A landscape with many valleys, sampled at points; each row gives a point and its height.
A ball rolls from a point to the lowest of its 2 nearest points, and stops where none of them is lower. Distance is the straight distance between rows; heights are no part of it.
zafo: [121  63  95  80  90 130  97 126 134 104 138 139 107 171  70 144 112 215
 107 148]  height 297
Kanem: [ 81 103 114  93  84 134 143 119  97 105 106 124 138 179 148 160 162 133
 153  73]  height 375
fav: [131 150 157 128 119 154 158 186 134 129 163  89 172 111 176 130 120 129
 134 165]  height 111
mar: [ 97 125 135 151 150 122 138 105 151 158 122 127 116  58 104  99 122 110
 145  73]  height 370
negef: [122 182 186 102 141 136 149 105 146 154 159 140  98 108 151 133  89  94
 143 164]  height 550
ruki: [150 118 113 115 112 111  86 105  77 110 125 154  92 182 142 175 119 166
 147 115]  height 755
gid: [124 196 161 161 139 131 144 152 131 203 136 102 111  39 121 114 158 104
 109 166]  height 239
tupe: [135 112 133 132 101 161 145 117 144 101 162 106  96 152 150 180 146 164
 137 102]  height 256
keden: [101 164 157 115 120 121 116 150 139 145 183 141 112  80 133  99  83  51
 152 129]  height 586
pem: [138 202 145  87 152 140 117 135  91 154 115 116 149  70 134  88 102 104
 148 188]  height 598
tob: [132  64  90  88  89 176  79 129 102 139 145  76  66 202 119 173 139 167
 103  98]  height 397
Runa: [108 120 142 118 141 128 189 158 149 141  95  75 163 114 193  87 162  94
 142  92]  height 348
bog: [148 158 134 104 155 155 125 179 124 157 124  96 129  26 132  71 116  75
 154 169]  height 629
rika: [147 113 162 105 165 162 113 151 104  62 111 100 166 142 149 133 146 148
 129 124]  height 119
vaza: [132 109 122 171 111  91 138 101 116 162 122 115 122 135 153 176 143 184
  81 185]  height 754
nodum: [ 83 131 174 102  88 117 166 160 126 165 122 123 160 119 132 113 112 142
 113  87]  height 735
sud: [144 138 117 129 124  87 174 118 110 130 103 149 103 142  80 152 120  88
  74 127]  height 616
vukip: [ 75  86 175 132 131 106 155 134 143 138 105 118 149 122 106 117 155 125
  90  60]  height 774
Fufur: [159  66 121 132 165 107  95 121 130 106  88 146 144 173 117 140 155 120
 137 128]  height 602
velu: [154 141 114 117  80 122 183 189 134 159 115 142 137 147 197 109  99 128
 173 128]  height 677
gedok: [155 137  93 114  99 154 170 156 145 174  71 159 139 133 165 108 115  73
 183 147]  height 658
vap: [115 147  97 156 154 117  44 112 178 141 122 182 151 131  98 110 119 156
 118 110]  height 138
rorot: [100 171 127 141 122 129  99 161 130 134 106 156 152 143 146 151 169 129
 150  70]  height 656
Defu: [167 119 143 176  83 121 138 133  97 136 153 103 176 107 134 103  98 103
 118  72]  height 353
zaba: [132 185 130 153 126  99 133 145 106 130 121 151 125 126  82 123 159 105
  56  96]  height 641
met: [119 117 171  92 144 100 155 151 119 124 110 151 108 158 136  85 133  90
 162 146]  height 729
baz: [194 118 109 164 129  79 163 156 121 171  93  97 153 113 148  93  92  86
 153 104]  height 473
Biv: [128 108 136 114 162 122 180 185 178 103 100  99 152 137 136 104 155 120
 152  88]  height 433
gemed: [150 137 114 136 158 112 133 111 122 127  83 144 140 178 100 110 184 108
 169 117]  height 625
Dokeb: [154 134 140 188  92 117 140 157  99 167  91 141 143  90 125 139 112  63
 131 134]  height 700
Fegez: [120 157 156  99 189 155 125 160 158 133 109 131 129  62  88  88 148  96
 136 153]  height 671
sifeb: [109  85 113 101  82 166 113 122  91  93 140  95  92 181 151 184 161 166
 146  87]  height 317
golud: [121 124 160 140 210 101 102  99 135 130 139  93 129  91 117 130 113 110
  67 145]  height 444
reb: [129 111 127 174  73 124 135 134 156 158 183 136 155 113 128 118  83  79
 175 147]  height 304
banum: [ 76 116 152 160 147 155  76 151 129 104 147 141 165  87 126 120 135  95
 173 149]  height 536
Mired: [139 126 176 163 132 129 123  95 109 159 125 119 134  83  97  85 132 112
 129 121]  height 359
pagut: [147 134 167 124 163 111 140 106 146 134 149 127 105 140 149 157 121 138
 122 159]  height 525
Gefub: [140 151  88 133 175  97  62 160 194 146 123 146 150  72  91 116  87 138
 134 114]  height 209
vivit: [126 113  84 104 140  98 108 124 144  84 158 114  84 147 135 155 120 215
  75 121]  height 206
Peg: [117  66 131 120  96 122 123  82 164 162 117 165 146 166 101 144 103 182
 127 128]  height 502
Musal: [124 108 153 136  95 157 130 165 127 107 158  92 173 117 168 160 100 181
 156 143]  height 191
Fusip: [158 147 114 116 124  95 129 101  72 146 113 146 115 158 154 151 102  94
 152 122]  height 734
Roto: [140 153 161 118 156 153 134 142 123  62 132 110 139 118 130 142 128 180
  81 103]  height 211
simov: [155 163 140 128  96 166 157 176 112 170  95 147 150  79 150 104  93  43
 145 136]  height 678
Zamu: [118 144 167 101  94 106 149 144 141 169 111 170 127 148 143 153 122 169
 133 111]  height 713
dopag: [123  74 128 144  98 142  87  90 159 144 135 134 178 171 135 153 112 139
 146  82]  height 464
Sazi: [149 106  94 134 122 190  94  93 164  78 129 153 112 158 104 138 171 207
  88 153]  height 839
gava: [ 90  89 164 136 145 171 105 141 129 145 116  99 167  62 131  78 148  90
 186 134]  height 471
Zikid: [174  71  87 138 140 119  90 123 106  74 102 142 123 151  97 132 126 189
  65 169]  height 108
kon: [136 183 133 121 131 107 173 111 106  91 163 130  97 163 127 128 138 133
 146 100]  height 694
Giz: [104 179 138 127 141 137  76 112 126 155 151  96 179 113 118 118 120 147
 101 140]  height 347
tok: [165 143 143 170 111 107 106 113  73 159 129 160 137 136 140 158 107  73
 111 121]  height 719
vel: [170  96  72 132 111 143  68  85  84  86 141 136  55 179 124 162 115 180
 126 131]  height 779
bolo: [138 136 147  89 152  83 165 117 109 117 138 138  79 201 125 120 170 110
 151 142]  height 715
num: [133 175 102 159 149 146  78  95 181 114 169 146 143 142 103 122 124 113
 128  77]  height 187
fisu: [ 89 178 159 138 123  90 112 148 101 140 157 162 118  98 131 141 122 104
  96  82]  height 668
rog: [153 114  91 149 129 166  90  66 157 112 126 148 110 174 119 169 157 152
 118 135]  height 849
vob: [128  70 120  90 150 100 169 161 162  75 110 106 136 148 112 132 120 103
 131  80]  height 506
fesog: [149  87  93 114 130 121 146  77 149 144 112 125  86 149 112 186 108 160
 124 172]  height 560
Fup: [137 133 140  85  87 127 177 187 137 158 107 142 111 153 184 171 128 151
 139 147]  height 697
Kibo: [ 84 152 163 116 126 157 147 133 103 201  69 130 162  73 144  57 174 100
 158 110]  height 345
doz: [114 146 103 121 145 102 112 126 155 129 163 116 148 130 124 153 105 163
  91 104]  height 301
zovu: [149 186 135  82 127 120 122 117  85 116 111 153 132 110 145 106  70 132
 181 170]  height 581
sep: [172 114 126 169  92 114 147 131 118 183 150  88 146  82 154  73  84  65
 161  89]  height 420
gobe: [139 136 114 156 195  86 120  87 150 141 123 121 106 124 131 160 142 133
  66 162]  height 492
sizev: [129  94  42 120 121 173  65 105  99  81 125 115  55 150 128 161 140 174
  80 163]  height 804
vaful: [141  86 157 168 104 153 122 118 120 112 136 112 179 105 125 127  91 159
 117 120]  height 275
furuz: [137 137 129 167 108 144 138 101 167 134 180 123 134 125 118 143 103 100
 134  91]  height 240
zabeb: [129 115  65 106 132 181  65  78 140  42 125 138  73 158 127 118 163 191
  51 156]  height 824
Godis: [134 159 100 134 119 163 167 115 165 102 137 130  80 165 124 185 178 125
 142 105]  height 207
tikan: [161  63 102 103 146 116 136 157 141  92  91 115 105 179 124 155 139  98
 171 100]  height 563
girin: [102 175 148 139 111 130 155 179 124 190 104 125 136  70 124  72 175 102
 136 153]  height 294
Redi: [142  77  90 115 116 111 100 148 111 117 104 153 118 143  90 145 127 202
 124 191]  height 205
Nav: [138  65  63  70 109 151  86 149 157 115 157 100  84 199  88 158 137 189
  70 115]  height 394
bunam: [114 120 155 108 196  85 135 144 118  75 126 121 126 134  97  97 155 136
 106 149]  height 190
nagi: [ 95 143 146  88 151 152 198 165 147 156 132  77 140  88 149  43 142  77
 120 129]  height 235
geb: [ 99 112 103 173 137 146 109 102 122  87 165 105 160  98 127 137 112 121
 164 159]  height 578
Rumur: [144 227 158  90 105 134 153 140 115 142 131 174 115 107 137 142  92 141
 135 167]  height 567
Zufa: [183  94 119 174 137 151  93 151 134  76 154 130 117 159 145 181 158 111
 117 144]  height 870
Zalo: [150 159 118 146 165 106  77 130 146 143 137 131 109  53  78 110  95 110
 123  95]  height 282
bis: [ 95 166 135  84 123 138 210 134 115 126 135  89 153 133 146  71 122 111
 128 138]  height 137
nok: [112 104 135  89 181  97 120 108 124  69 135 134 102 141 105 122 124 181
  65 140]  height 54
Bol: [112 148 157 114 152 139 162 167 150 107 124 150 109 123  97 109 143  73
 165 163]  height 703
rud: [115 147 127 119  99 121 159 120  89 133 171 103 150 113 122  77  90 114
 150 171]  height 215
fusi: [174 103  81 145 139 130 123  99  85  73  96 137 105 140 112 127 143 195
  92 108]  height 208
zovez: [119  66 117 116  91 138 124  94 164 142 104 172  94 151 111 200  93 151
 109 137]  height 535
sug: [ 93 124 111 167 129 116  86  58 110 105 168 141 121 122 119 127 120 146
 103 166]  height 615
linun: [144  95 104 104 113  99 195 136 149 126  94 134  91 130 121 188 116 105
 110 159]  height 588
Let: [132 103 167 143  97 145 154 133  92 131 137 118 156 110 101  86 111  84
 136 159]  height 288
vevul: [141 137 132 173 147 149  98  92 130 106 147 152 119 162 141 184 170 111
 102 138]  height 858
Gep: [ 85 176 133 138 125 105 113 132 114 107 173 153 102 154 125 135 147 130
 131  86]  height 675
Zup: [107 144 109 137 151  88  99 126 130 158 118 151 142 167 148 134 185  91
 154  86]  height 643
kifot: [120 130 137 160 105 154 161 149 151 159 151 129 129 108 152 100  99  94
 197 183]  height 355
sugo: [139 142 108 134 133 124 167 126 141 160  94 116 165 141 123  93 156  84
 176 139]  height 642
gemo: [110 155 141 102 181  89 111  99 109 145 135  91 152  95 127 102 112 113
 115 117]  height 389
beki: [128 129 111 138 164 158  99 100 120  50 110 138 111 121 140 151 142 176
 103  99]  height 285
vud: [ 92 121 166 133 107 163 145 136 116 175 115 130 147  81 167  53 140  92
 198 161]  height 401
Vog: [140 193 157 156 119 125 162 142 144 168 149  85 139  90 158 106 127 140
 118 153]  height 180
rara: [121 116 122 116 102  77 144 128 115 164  93 149 132 130 123 163 104 203
  95 143]  height 731
muz: [ 68 118 133 122  92 153 126  97 137 129 150 119 181 162 133 131 127 126
 158  68]  height 426
baga: [ 70 106 103 152 120 116 116  86 105  83 140 167 111 156 105 111 160 153
 102 131]  height 648

Where does a ball stop that starts at each point below?
zaba | Godis
met | nok
negef | nok
Fufur | bis

Call two points neighbours if one is among the 2 nearest of the other. Go from one point of each pair to the other, from neighbour to neighbour, staying as low as possible. Name the highest point that can't be avoided.
vap / bis | mar
Zikid / Godis | tob
fav / vap | vud
rika / Zikid | beki
